Points on a hilly landscape, in no order, each with its height.
From any point a climber steps to the highest of the 2 points nearest to it. It stops when none of these is higher. Distance is the straight distance between rows; heights are no part of it.
k100: [-361,160,142,283,339,-248,-254,45,5,184,172,-292,-104,239,-89,304,428,148,-10,489,38,172,-59,-35]  (h 28.6)
k452: [447,-58,-60,-375,-371,155,231,-71,309,43,-117,153,-287,-165,-88,-179,95,-382,-180,-261,-452,-303,79,-14]  (h 17.3)
k96: [-175,134,-83,104,238,86,-54,199,-3,154,136,108,-27,105,-84,38,364,-36,-176,301,-226,-101,-115,-211]  (h 42.6)
k228: [36,264,-319,380,83,-85,-95,181,-221,458,-183,-36,231,-184,92,-85,-185,-98,-37,-13,398,-97,79,-73]  (h 29.8)
k607: [-34,-64,-22,315,237,-491,191,-215,111,339,-357,-114,-219,262,-253,354,203,26,11,262,203,275,42,-180]  (h 13.9)
k316: [-361,-70,75,102,105,215,99,25,-114,-134,115,28,20,124,24,-30,13,188,102,154,-136,19,-18,-15]  (h 46.8)
k380: [-129,166,-161,239,-76,-34,45,26,-80,445,-113,-174,38,-98,69,-179,-115,-148,-27,-217,307,-225,368,-88]  (h 38.7)
k376: [-458,295,136,284,335,-90,-290,83,-42,321,240,-275,-15,147,92,66,467,105,-9,374,83,55,43,-17]  (h 31.7)
k479: [-228,96,186,273,31,-74,-3,-8,-112,-45,-134,-309,233,-20,-106,224,-392,203,236,-86,581,112,60,164]  (h 52.7)
k491: [4,-125,-58,370,132,-118,469,-118,-49,368,-269,161,-23,367,-411,207,-160,58,-71,50,295,343,123,-68]  (h 11.5)
k778: [-281,293,132,142,346,-127,-500,149,-91,248,315,-220,134,0,227,-66,409,49,-17,354,53,-11,-69,74]  (h 34.8)
k150: [390,134,-54,-334,-84,-425,-67,-139,186,318,28,12,-108,-245,109,-35,229,-485,-410,-279,-28,-296,82,113]  (h 20.9)
k748: [-23,-131,272,-284,-89,249,140,-348,341,-68,101,-44,-315,-10,252,-136,307,172,72,76,-757,26,168,-49]  (h 49.8)
k283: [-297,165,-144,279,-60,85,7,64,-64,442,14,-208,-9,44,77,-292,47,-99,-7,-195,146,-233,450,-116]  (h 41.4)
k97: [-293,237,173,128,67,-96,-268,-55,-39,194,54,-409,128,-58,89,-7,33,48,142,-25,456,-11,184,174]  (h 44.5)
k225: [-222,94,270,-103,-48,-91,-199,-122,8,-193,108,-358,106,-77,101,59,-17,57,200,-99,377,-12,-1,217]  (h 39.8)
k122: [46,-179,130,-479,42,151,-25,-163,60,-609,59,194,-134,-123,185,194,153,155,7,134,-471,129,-330,88]  (h 5.8)
k24: [379,113,67,-56,54,-676,-283,-295,137,339,-127,-202,72,-149,216,137,237,-243,-203,-78,294,53,-70,288]  (h 18.1)
k783: [-111,181,-21,45,-15,33,-234,177,-161,-103,110,-187,230,-128,160,-142,-231,26,162,-130,354,-101,7,11]  (h 24.5)
k413: [-310,-141,102,203,313,145,93,194,-243,-205,143,338,-4,226,-203,150,-2,369,-28,418,-114,272,-333,-31]  (h 57.8)
k156: [422,174,-261,113,216,-395,-469,221,-170,186,12,-11,142,-154,87,147,204,-159,-167,291,141,60,-341,129]  (h 58.1)
k393: [289,27,-148,-334,-57,20,-128,182,-133,-509,98,178,169,-269,148,-72,-247,-34,58,-190,204,-106,-392,-48]  (h 34.6)
k120: [-29,-114,-57,300,156,219,357,137,-218,124,-3,373,-15,394,-505,173,-219,154,-83,242,171,342,-51,-42]  (h 55.7)
k658: [-166,-185,212,-9,-347,124,153,-225,127,-249,-61,-290,41,20,16,-69,-277,132,258,-274,217,-10,196,187]  (h 57.3)
k183: [-4,-164,313,-192,21,225,262,-339,341,-116,38,36,-265,94,6,46,267,171,-3,240,-662,26,15,31]  (h 43.4)
k951: [-10,-200,41,-325,-180,244,-123,-175,-47,-606,114,13,-76,-144,471,-34,-61,211,217,-251,-324,159,89,98]  (h 28.7)
k480: [-155,10,-3,-132,71,110,-140,127,-193,-362,158,26,114,-120,178,-103,-24,100,107,47,-2,-41,-182,-38]  (h 35.0)
k124: [-500,-52,358,104,-25,53,-55,-72,-49,-240,34,-290,83,82,30,54,-170,310,338,9,355,88,92,235]  (h 46.6)
k295: [-518,3,139,92,235,156,-77,121,-252,-265,157,34,80,53,184,-41,52,322,164,222,-64,69,-123,-29]  (h 50.8)
k872: [-332,125,153,-1,66,27,-184,-24,-1,48,220,-241,-19,21,111,-138,291,8,76,101,-5,-147,132,-1]  (h 53.5)
k140: [18,65,-91,-221,123,37,-175,170,-103,-234,168,122,108,-140,108,-65,121,-40,-47,106,-82,-128,-285,-99]  (h 33.6)
k758: [98,89,31,202,133,-328,-167,56,-89,1,-115,-226,124,-16,-113,406,-95,153,54,233,384,214,-165,40]  (h 57.7)
k75: [45,-315,211,-91,-151,184,360,-193,37,-344,-66,90,42,58,-194,126,-435,270,143,-48,42,102,-94,201]  (h 15.9)
k143: [8,112,235,-104,154,-430,-262,-204,150,241,65,-313,-36,7,93,218,413,-167,-185,75,128,18,54,131]  (h 41.8)
k709: [-363,30,-126,-43,-2,192,-298,288,-319,-286,177,1,190,-99,462,-351,-56,138,255,-151,2,48,82,-144]  (h 38.0)
k425: [150,248,-293,280,35,-211,-223,69,-199,516,-203,-74,241,-325,226,-152,-81,-207,-122,-18,416,-67,100,77]  (h 31.1)
k529: [12,-109,32,228,39,100,481,-186,178,302,-116,101,-191,344,-378,209,111,-23,-186,97,-173,128,169,2]  (h 34.0)
k279: [473,-32,-63,-63,50,-594,-127,-172,68,49,-323,-124,-59,-104,-142,416,6,-106,-42,83,356,209,-245,-5]  (h 15.4)
k578: [-342,-136,241,50,-187,165,65,-153,29,-270,36,-239,24,87,139,-103,-184,214,337,-92,142,58,175,154]  (h 51.9)
k37: [86,125,-100,65,255,-135,-309,322,-139,-136,84,80,156,-64,-56,188,38,79,-35,371,66,74,-408,-102]  (h 63.9)
k661: [-249,-248,-25,149,-360,336,63,47,19,-91,38,-77,126,78,272,-406,-222,142,193,-399,-131,103,440,-68]  (h 43.9)
k463: [102,85,-142,-189,51,85,-62,200,-32,-20,68,135,3,-110,-79,-77,163,-205,-145,54,-220,-213,-167,-151]  (h 32.1)
k382: [-62,267,-372,468,183,30,75,281,-250,466,-101,68,179,-52,-21,-157,-249,-85,-70,-30,288,-102,98,-209]  (h 28.5)
k372: [-346,115,-9,111,-222,70,-148,77,10,243,117,-291,19,9,176,-357,45,-93,114,-307,167,-181,505,-43]  (h 45.2)
k829: [1,117,-76,82,-25,13,-45,171,-179,-137,-31,-97,251,-134,-27,-4,-361,71,158,-92,390,-97,-96,-30]  (h 23.2)
k570: [-150,36,238,-136,-195,-26,-74,-130,-5,-377,40,-316,112,-104,96,81,-255,108,237,-188,440,6,-16,212]  (h 37.9)
k715: [21,91,-9,189,271,-259,-282,248,-124,-134,60,-33,35,62,-154,340,87,203,15,443,126,185,-394,-98]  (h 67.9)
k528: [102,174,4,57,11,-262,-231,-119,-26,239,-144,-242,156,-187,92,85,-72,-139,-55,-124,481,-23,78,134]  (h 29.4)
k923: [210,-202,223,-153,-292,297,385,-272,436,102,-3,23,-244,31,28,-276,-47,88,100,-175,-578,-68,246,-79]  (h 19.1)
k654: [-12,143,-281,68,25,151,116,236,-10,331,-17,193,-75,-8,-122,-179,115,-262,-185,-51,-174,-299,67,-237]  (h 31.9)
k609: [-41,-182,-16,-71,-284,300,124,-80,125,-91,45,-46,-79,5,182,-352,-13,69,101,-179,-344,-90,243,-57]  (h 31.8)
k772: [361,12,-68,97,-5,-566,-146,-196,61,235,-420,-194,72,-135,-9,235,-34,-76,-35,99,482,234,-138,48]  (h 16.1)
k22: [178,-170,106,109,-85,106,595,-317,249,296,-270,63,-184,282,-374,191,-66,-38,-150,-37,-112,93,226,89]  (h 31.2)
k163: [-309,74,200,-127,-106,20,-201,-72,87,67,229,-259,-78,16,201,-300,323,-81,58,-136,-31,-145,258,100]  (h 58.5)
k732: [-265,-294,381,107,55,198,293,-314,141,-99,71,29,-120,301,-120,155,-1,402,44,283,-221,205,20,160]  (h 9.5)
k852: [-138,320,35,-1,87,-242,-562,95,-12,367,387,-154,134,-148,381,-364,246,-181,22,-202,129,-187,143,309]  (h 36.5)
k431: [151,29,-173,-181,15,177,52,176,29,-36,-35,344,-65,23,-203,-45,106,-239,-151,74,-364,-156,-245,-160]  (h 30.8)
k454: [150,82,-340,36,-129,102,124,227,-145,198,-103,144,59,-130,-80,-241,-272,-237,-66,-291,112,-306,119,-181]  (h 35.1)
k687: [-35,226,-274,112,135,25,8,191,8,441,45,124,-103,-3,-61,-125,308,-279,-324,93,-186,-295,78,-232]  (h 30.5)
k828: [68,241,-188,313,337,-280,-452,317,-160,243,124,-72,79,11,34,129,356,40,-79,512,37,93,-199,-59]  (h 51.5)
k735: [-47,-113,129,-421,-36,133,-43,-184,55,-432,141,34,-110,-120,248,-6,256,52,17,35,-348,9,-128,77]  (h 6.5)
k990: [-181,-321,52,50,-105,365,117,-76,-144,-267,113,147,55,56,277,-213,-354,408,264,-159,-266,244,264,23]  (h 35.9)
k830: [129,-194,327,-127,-228,-16,314,-370,318,-227,-177,-188,-121,69,-259,339,-29,67,-12,-17,-106,49,-42,191]  (h 21.0)
k113: [-316,175,237,161,24,-98,-154,-102,-27,64,-93,-444,148,-72,12,137,-209,176,272,-77,620,85,187,241]  (h 48.6)
k271: [91,-282,55,-80,-23,336,325,-20,-79,-228,-40,446,44,126,-231,-33,-443,175,50,17,-142,162,-169,53]  (h 23.7)
k922: [-10,-157,21,207,156,52,249,145,-156,-50,-39,285,44,303,-439,253,-237,215,-32,203,136,231,-182,-10]  (h 58.0)
k420: [-235,-108,-20,-94,-175,232,-96,0,4,-209,137,-63,-28,-19,370,-345,120,73,145,-169,-302,13,258,-51]  (h 35.4)
k507: [152,-162,-14,234,146,183,355,45,-74,147,13,498,-180,470,-544,186,-122,17,-130,262,-74,388,-56,-46]  (h 53.6)
k180: [-9,185,-152,207,348,-217,-331,283,-112,161,168,19,-30,113,-66,196,421,40,-129,525,-151,47,-246,-183]  (h 48.3)
k888: [-14,-47,-103,379,242,-352,367,-171,66,448,-402,48,-122,301,-341,210,45,-10,-27,135,281,318,53,-198]  (h 12.6)
k704: [350,211,-279,101,-33,-296,-246,56,-149,408,-210,19,204,-357,210,-58,-85,-273,-247,-66,359,-61,-14,71]  (h 32.2)
k924: [-147,-62,-35,183,25,157,158,235,-321,-233,-9,87,309,-12,-110,-55,-601,244,230,-88,394,23,-86,3]  (h 21.1)
k472: [111,-305,202,-22,-127,130,394,-162,12,-238,-164,170,72,169,-415,262,-489,185,38,-40,164,178,-108,173]  (h 17.1)
k251: [-179,-121,83,-326,36,194,-234,-90,-218,-647,186,19,-115,-157,476,55,81,246,211,-46,-316,133,-58,116]  (h 30.0)
k467: [-404,-165,-8,237,-122,303,101,133,-226,-151,86,-38,193,141,130,-305,-368,273,300,-164,133,73,242,-19]  (h 30.7)
k597: [-70,135,-222,370,374,-345,54,22,70,496,-85,9,-265,270,-205,207,445,-59,-153,367,-70,205,8,-294]  (h 52.5)
k925: [66,45,-151,82,-67,94,33,263,-237,-313,-19,43,319,-148,-52,-23,-590,94,202,-170,437,-58,-198,-11]  (h 22.2)
k309: [277,-29,-101,-134,-79,171,193,67,159,45,-169,386,-181,123,-331,33,83,-322,-216,11,-428,-124,-141,-96]  (h 29.2)
k689: [12,-148,220,-242,-297,119,112,-277,210,-284,-5,-238,-78,-36,78,-80,-23,22,114,-211,-53,-77,121,147]  (h 24.3)
k965: [254,-256,246,-173,-153,-33,299,-252,289,-275,-211,24,-129,120,-385,406,-64,83,-47,84,-154,131,-224,154]  (h 19.7)
k768: [122,35,-67,-30,-150,-7,86,-13,-41,-119,-114,-125,157,-168,-69,40,-369,-55,73,-303,368,-155,10,51]  (h 21.9)
k716: [-350,-281,111,159,-70,340,226,5,-220,-190,105,101,119,156,93,-231,-386,395,273,-57,-17,196,192,54]  (h 33.1)
k594: [-174,-341,258,63,-50,303,341,-187,-46,-214,31,98,29,168,-125,22,-386,392,114,88,-28,198,16,155]  (h 14.6)
k520: [-68,196,299,-74,245,-436,-448,-159,130,223,231,-321,28,8,187,141,471,-99,-78,92,101,60,-24,270]  (h 39.7)
k827: [150,-266,198,-39,-102,-61,353,-218,151,-179,-210,57,-47,216,-456,423,-261,115,-6,45,47,175,-90,140]  (h 18.4)
k574: [-230,-223,330,112,18,52,210,-188,39,-232,-25,-46,-22,205,-198,289,-92,310,67,195,2,160,-97,161]  (h 11.3)
k10: [122,-118,-12,176,151,71,347,-45,132,135,-48,339,-278,462,-549,237,137,-17,-111,265,-292,288,-63,-22]  (h 53.3)
k861: [74,305,-10,-10,107,-334,-451,40,-35,401,279,-152,146,-189,333,-188,208,-222,-133,-93,127,-193,70,252]  (h 34.7)
k940: [363,132,-233,117,55,-285,-149,98,-80,181,-274,5,187,-201,-67,191,-170,-115,-103,22,358,37,-191,-55]  (h 27.1)
k532: [-93,-126,245,-22,-79,182,304,-259,264,-24,25,-57,-168,164,-121,74,218,105,-16,191,-363,-47,32,47]  (h 38.4)
k619: [-269,-265,110,76,-288,361,31,-44,15,-263,71,-67,98,45,408,-274,-279,304,290,-318,-245,258,402,-25]  (h 39.6)
k587: [-15,-24,108,106,-67,-143,117,-111,-44,-122,-210,-232,174,-32,-187,334,-376,100,118,-109,482,56,-46,89]  (h 57.0)
k598: [472,132,-45,-161,65,-558,-288,-138,116,205,10,-72,90,-210,199,111,168,-315,-290,-124,182,-80,-160,217]  (h 19.0)
k212: [124,-122,-100,-427,-6,173,-16,36,-133,-636,12,298,15,-162,174,15,-108,74,40,-60,-221,34,-310,-4]  (h 33.0)
k685: [378,63,-209,-366,-307,-155,4,56,112,178,55,77,-126,-299,106,-282,65,-467,-300,-405,-67,-412,223,-10]  (h 24.0)
k565: [298,125,-364,59,-79,-92,208,102,-41,385,-438,280,34,-162,-177,5,-306,-353,-211,-280,225,-126,36,-210]  (h 25.0)
k123: [-515,222,65,128,119,125,-259,128,-96,175,280,-227,28,76,230,-282,294,53,131,107,29,-118,205,-56]  (h 48.4)
k95: [-199,-78,-155,-19,-208,242,-133,194,-37,-4,136,-29,36,-28,263,-460,94,-61,72,-213,-199,-126,269,-169]  (h 38.3)
k26: [243,19,-295,75,-56,71,361,85,-26,353,-372,351,-23,39,-338,12,-283,-353,-163,-245,87,-106,84,-137]  (h 24.1)
k780: [90,-92,18,-482,125,100,-73,11,38,-493,79,318,-106,-101,68,146,299,-32,-102,215,-493,40,-411,-24]  (h 5.3)
k808: [-88,155,-360,100,207,278,23,419,-170,170,109,369,14,25,-76,-281,101,-163,-143,99,-308,-238,-114,-314]  (h 20.4)
k513: [-27,-204,-57,48,-75,313,331,90,-180,-153,0,287,127,125,-190,-144,-438,165,121,-49,27,53,-34,-9]  (h 22.6)
k903: [-95,105,-143,250,226,13,122,146,-17,251,4,124,-28,196,-265,115,171,-35,-155,201,-114,1,-65,-195]  (h 39.5)
k334: [-423,-247,346,155,56,201,195,-167,-122,-301,79,-44,28,175,-46,99,-242,419,187,158,75,212,-11,186]  (h 13.0)
k446: [-522,-34,-118,192,-99,280,-226,308,-246,-94,180,-48,197,46,379,-447,-57,173,286,-209,34,67,298,-157]  (h 40.7)
k486: [-266,277,9,53,63,-83,-452,98,-19,354,290,-255,52,-108,287,-387,235,-125,29,-118,172,-185,285,90]  (h 38.8)
k353: [264,35,3,-226,-134,-32,-108,81,-91,-467,21,-35,187,-258,109,36,-332,25,88,-255,451,-97,-283,89]  (h 35.5)
k21: [-467,-45,85,217,347,187,-20,254,-324,-277,153,217,121,104,53,18,-63,360,69,348,-73,175,-244,-89]  (h 54.3)
k497: [-379,60,267,88,76,-15,-115,-52,-24,-114,77,-296,79,44,9,144,30,193,174,84,266,15,11,119]  (h 42.7)
k728: [253,202,-274,346,255,-383,-423,232,-227,254,-87,-101,112,-51,91,132,263,-16,-82,482,181,198,-192,83]  (h 54.9)
k890: [-71,141,-258,-192,157,175,-194,315,-86,117,250,238,-71,-89,185,-386,426,-262,-216,117,-464,-322,-57,-270]  (h 27.6)
k676: [-329,146,9,111,-46,73,-294,173,-146,2,169,-262,202,-81,217,-308,-102,74,238,-180,306,-51,204,18]  (h 26.0)
k974: [286,-192,91,-37,-142,185,398,-133,239,11,-184,260,-109,206,-393,147,-209,-87,-75,-34,-203,48,-55,76]  (h 26.6)
k359: [61,263,-454,217,220,162,-7,454,-145,391,5,406,36,25,-148,-160,47,-266,-242,92,-149,-223,-103,-320]  (h 21.3)
k281: [235,149,-115,92,65,-301,-214,-20,-92,252,-155,-171,119,-186,34,184,8,-116,-112,21,347,14,-67,20]  (h 28.1)
k361: [-305,41,-62,81,-205,171,-127,99,37,192,209,-196,-56,29,213,-460,206,-109,45,-194,-100,-201,426,-86]  (h 41.6)
k933: [61,17,-127,-173,-47,199,105,65,139,132,78,166,-178,13,-34,-199,320,-234,-196,62,-464,-260,23,-152]  (h 24.4)
k42: [309,140,-59,-371,-28,-301,-69,1,154,311,174,84,-151,-184,101,-138,378,-487,-408,-142,-258,-336,35,28]  (h 21.8)
k343: [308,88,-256,88,-12,-252,63,16,-12,305,-424,55,118,-201,-114,137,-217,-232,-148,-144,346,-19,-35,-162]  (h 25.9)
k366: [-166,-46,191,-54,-326,7,20,-220,102,-93,-6,-390,21,-33,67,-115,-161,-22,245,-376,326,-86,314,183]  (h 52.8)
k223: [-96,3,-57,221,106,-23,261,-15,101,269,-82,52,-132,262,-302,214,210,-31,-148,156,-103,34,51,-105]  (h 36.9)
k756: [278,35,-113,-273,-188,0,38,37,54,-177,3,-3,41,-196,-21,-36,-97,-216,-98,-240,76,-209,-112,-1]  (h 19.9)
k670: [-74,242,143,34,291,-327,-463,19,15,282,277,-243,69,-1,179,80,512,-86,-108,262,21,5,-99,153]  (h 37.5)
k89: [435,207,-103,-32,-92,-322,-266,-65,-104,92,-99,-131,251,-351,209,39,-236,-203,-83,-248,544,-37,-109,261]  (h 34.3)
k706: [47,-99,274,-215,-254,5,165,-317,206,-250,-31,-267,-52,-15,-88,189,25,-28,23,-103,63,-92,-16,176]  (h 22.8)
k957: [65,-266,61,-251,-356,223,42,-151,69,-553,36,-22,-14,-129,366,-143,-238,177,240,-355,-222,125,127,57]  (h 27.3)
k148: [99,71,-39,183,80,-205,-36,79,-102,-57,-177,-103,212,-78,-125,300,-268,88,35,45,394,97,-169,19]  (h 61.2)
k897: [320,-53,-189,-222,-246,120,205,54,67,-121,-127,153,-8,-152,-173,-68,-277,-244,-49,-320,-12,-246,-29,5]  (h 19.2)
k909: [104,-109,-72,-90,-276,251,285,-70,152,-5,-46,51,-106,-8,-44,-238,-78,-85,8,-190,-261,-196,147,-29]  (h 28.9)
k558: [-156,-112,-19,194,39,189,223,139,-233,-104,11,106,216,91,-162,-42,-411,191,110,-4,216,31,-66,-16]  (h 21.2)
k632: [94,13,-31,218,217,-523,-78,-164,85,312,-275,-175,-166,138,-147,331,274,-9,-43,280,201,206,-36,-125]  (h 15.1)
k931: [190,175,-386,9,-77,116,104,281,-63,336,-134,281,-9,-105,-142,-204,-107,-370,-226,-195,-102,-344,45,-215]  (h 33.7)
k488: [267,-24,-156,-492,-109,123,-72,95,-101,-597,107,223,55,-260,251,-119,-74,-77,7,-188,-58,-101,-327,-28]  (h 33.9)
k635: [-35,-33,194,157,201,-386,-240,79,-52,-208,20,-197,-51,140,-220,476,69,246,98,416,196,248,-301,19]  (h 62.7)
k639: [115,-80,-89,167,231,-256,138,46,61,101,-119,175,-267,351,-469,362,195,2,-30,333,-129,201,-158,-162]  (h 60.9)
k643: [-164,129,-71,246,265,-229,11,-20,97,365,12,-135,-179,196,-127,206,497,-61,-193,301,-107,12,52,-195]  (h 48.5)
k395: [-198,-128,225,-203,-89,201,47,-253,201,-112,114,-127,-188,58,214,-134,296,106,74,101,-478,-63,189,41]  (h 56.8)
k873: [10,86,-163,212,332,-253,-22,99,47,260,-7,160,-331,316,-360,297,416,-46,-117,396,-200,129,-141,-271]  (h 56.6)
k82: [440,-44,-161,-374,-325,118,179,20,167,-127,-126,226,-150,-179,-124,-133,-95,-332,-151,-274,-232,-264,-87,-26]  (h 18.3)
k541: [149,89,98,-131,-126,-105,-145,-50,-39,-346,34,-218,189,-204,84,98,-307,58,118,-242,566,-40,-156,199]  (h 36.2)
k401: [178,9,-48,-250,52,-40,-48,142,14,-247,-8,153,-3,-17,-208,196,76,-92,-97,114,-92,-39,-371,-95]  (h 4.3)
k270: [-248,35,76,76,-252,39,-67,-45,27,109,50,-335,17,8,101,-217,-52,-16,184,-317,263,-120,396,74]  (h 48.7)
k891: [-20,241,-316,-18,212,62,-164,311,-64,331,199,220,-14,-75,26,-206,357,-265,-285,171,-269,-317,-59,-263]  (h 29.0)
k821: [457,86,54,-345,-49,-466,-72,-205,193,141,-66,-92,-55,-216,36,160,195,-370,-358,-223,102,-154,-31,138]  (h 20.0)
k967: [-37,-184,154,-287,-79,229,112,-226,136,-364,22,78,-128,-41,166,0,60,162,106,67,-435,30,-34,47]  (h 7.4)
k526: [-538,92,-24,95,36,209,-259,202,-173,-11,255,-144,79,22,336,-421,162,116,239,-61,-1,-15,240,-110]  (h 44.1)
k157: [160,49,21,-161,-191,-76,32,-88,46,-85,-31,-193,21,-194,-14,27,-85,-163,-54,-264,250,-182,66,62]  (h 20.8)
k822: [-23,30,120,333,225,-435,-201,-9,-65,-21,-99,-267,0,123,-155,465,28,238,147,355,340,311,-139,29]  (h 58.3)
k649: [-16,-28,-58,66,186,45,64,200,-24,-89,10,305,-87,262,-350,187,155,12,-112,317,-267,88,-268,-155]  (h 2.9)
k495: [272,-10,-153,-249,-328,-1,145,-8,134,124,-87,-1,-124,-187,-32,-215,-52,-346,-166,-389,-63,-352,201,-39]  (h 24.8)
k591: [-222,-46,218,-141,-199,111,-30,-191,189,-41,131,-267,-167,15,203,-248,311,-18,88,-79,-212,-108,264,83]  (h 64.1)
k201: [42,-249,116,-171,-105,348,32,-181,113,-345,128,94,-117,-61,425,-33,-241,412,222,-250,-635,249,310,-71]  (h 10.3)
k850: [-326,-100,32,-35,-131,210,-75,28,-120,-274,119,-72,45,-2,278,-214,-74,149,244,-134,-83,47,159,-28]  (h 32.8)
k332: [-31,-278,72,32,-431,270,190,-106,115,-178,-18,-107,112,29,158,-287,-378,175,243,-363,-24,99,364,54]  (h 48.8)
k442: [183,67,-289,153,109,65,247,212,-67,351,-246,368,-13,118,-340,54,-99,-277,-213,-67,-40,-21,-1,-211]  (h 23.1)
k436: [-168,-250,140,263,188,83,203,146,-200,-219,71,312,-38,296,-370,263,-192,375,-20,336,42,354,-260,29]  (h 61.0)
k468: [153,95,-126,-259,-63,6,-1,62,131,211,90,89,-175,-132,-10,-197,333,-386,-323,-42,-303,-332,74,-102]  (h 23.0)
k571: [376,-87,52,-202,-99,217,254,-98,370,4,-153,332,-272,131,-328,67,164,-275,-192,83,-626,-70,-154,-37]  (h 27.4)
k252: [-2,-242,237,-137,-37,358,211,-255,239,-130,123,149,-207,29,286,-148,-185,377,197,-165,-726,251,369,-152]  (h 12.5)
k174: [-194,134,14,64,334,-79,-256,202,-27,79,237,26,-50,94,-5,114,511,25,-149,439,-219,-11,-234,-165]  (h 45.5)
k168: [-256,5,125,-312,197,75,-257,29,-287,-600,211,53,15,-166,386,128,128,219,128,161,-155,143,-227,37]  (h 31.0)
k793: [-95,-2,-147,-242,48,230,-84,106,-10,32,191,167,-115,-42,209,-324,405,-153,-143,104,-535,-241,-14,-189]  (h 26.2)
k349: [70,-66,-3,-93,132,-115,-55,113,58,-217,-3,137,-91,122,-305,311,198,40,-128,288,-175,88,-326,-115]  (h 3.7)
k686: [-152,-80,90,44,3,146,228,-86,82,-37,10,26,-43,189,-163,46,44,95,-15,131,-183,-41,-32,36]  (h 42.4)
k786: [-280,-105,52,-59,-25,186,1,60,-201,-421,78,53,96,-49,174,-103,-199,239,237,-58,-20,42,-77,-4]  (h 33.4)
k501: [-70,110,137,26,167,-260,-94,-151,146,239,26,-245,-114,126,-80,204,479,-125,-200,179,-24,-16,71,-52]  (h 44.6)
k448: [-442,49,-27,224,-19,180,-94,219,-250,-101,135,-151,222,23,147,-257,-280,218,331,-136,298,8,165,-7]  (h 28.2)
k630: [122,-224,239,-147,-126,333,355,-270,379,62,102,108,-258,54,163,-278,-96,269,156,-98,-680,120,321,-190]  (h 15.6)
k549: [202,-77,-94,-30,-361,140,353,-72,172,195,-158,-16,-136,-45,-110,-197,-152,-227,-70,-366,-130,-303,355,-1]  (h 26.5)
k444: [66,125,-300,105,-176,2,73,138,-90,320,-131,-31,51,-181,48,-260,-265,-227,-42,-350,238,-295,315,-152]  (h 36.4)
k347: [437,190,-207,-85,-71,-334,-176,-22,-38,227,-121,-20,167,-367,195,-39,-173,-318,-199,-263,404,-161,-31,127]  (h 33.3)
k19: [38,-268,149,-66,-500,168,199,-201,138,-339,-62,-225,55,-14,67,-152,-432,129,274,-440,195,23,233,152]  (h 53.2)
k284: [222,-175,-14,-26,-35,350,352,21,23,-55,-95,463,-32,219,-384,19,-336,-27,-46,45,-180,75,-142,21]  (h 24.7)
k912: [-30,-52,-1,-395,138,132,-149,55,-222,-628,133,227,-5,-202,297,105,71,175,58,86,-243,51,-344,-17]  (h 32.0)
k986: [61,221,42,178,50,-365,-300,-176,-48,433,-195,-292,218,-216,253,-38,18,-143,-32,-56,535,70,117,272]  (h 30.9)
k350: [-231,71,-133,-120,96,163,-245,260,-303,-289,213,102,167,-164,330,-274,2,114,150,17,-38,-59,-109,-137]  (h 36.3)
k900: [166,219,-442,241,226,-5,54,311,-107,432,-166,364,-27,6,-228,-14,-14,-281,-255,33,-22,-114,-90,-302]  (h 22.0)
k99: [277,195,8,-49,-63,-233,-257,-28,-65,-128,2,-219,245,-252,157,53,-319,-87,61,-242,603,-23,-138,242]  (h 35.3)
k825: [338,-126,177,-255,-247,233,356,-283,441,9,-58,76,-278,1,-87,-112,12,-22,5,-78,-587,-117,80,11]  (h 22.1)
k186: [46,-258,91,-278,-39,315,149,-231,77,-387,80,203,-147,-63,230,-16,-162,304,183,-65,-581,133,42,9]  (h 8.6)
k59: [194,-66,10,-397,37,-15,-78,45,59,-458,12,204,-40,-67,-68,191,194,-71,-104,139,-257,8,-408,-49]  (h 4.8)
k771: [308,-209,177,-5,-165,81,528,-307,248,94,-327,75,-117,207,-424,250,-227,-29,-57,-131,-82,88,110,132]  (h 28.8)
k214: [253,31,-47,59,107,-612,-154,-246,101,371,-284,-153,-117,-13,-17,237,325,-140,-133,198,236,164,-46,-45]  (h 16.0)
k187: [-283,298,57,156,66,-76,-343,47,-56,359,144,-332,84,-102,212,-192,108,-57,109,-82,377,-99,285,146]  (h 41.5)
k208: [180,-204,44,104,176,-179,203,-46,88,-19,-128,312,-372,483,-610,386,115,50,-11,322,-194,285,-169,-60]  (h 57.1)
k238: [129,-228,139,-341,-342,160,141,-263,195,-499,-46,-65,-117,-116,170,-77,-143,100,153,-255,-138,-8,3,131]  (h 25.8)
k672: [278,40,54,81,8,-677,-265,-303,89,382,-323,-242,60,-90,117,175,206,-194,-105,84,437,209,-52,139]  (h 17.0)
k291: [100,279,-66,143,130,-387,-411,-65,-48,473,-2,-205,176,-183,298,-77,183,-201,-134,7,296,-4,80,284]  (h 32.7)
k392: [278,-167,190,-189,-159,156,348,-261,396,7,-134,131,-237,84,-268,125,90,-45,-111,51,-491,-31,-44,71]  (h 24.9)
k776: [260,197,-202,47,199,-203,-392,252,-148,31,123,26,186,-174,65,112,83,-77,-125,238,111,12,-365,2]  (h 60.6)

For each start below, name the point where the climber stops.
k150 | k658
k376 | k639
k186 | k591
k549 | k658
k594 | k541
k463 | k591
k343 | k148
k957 | k541
k924 | k658
k786 | k591
k974 | k715
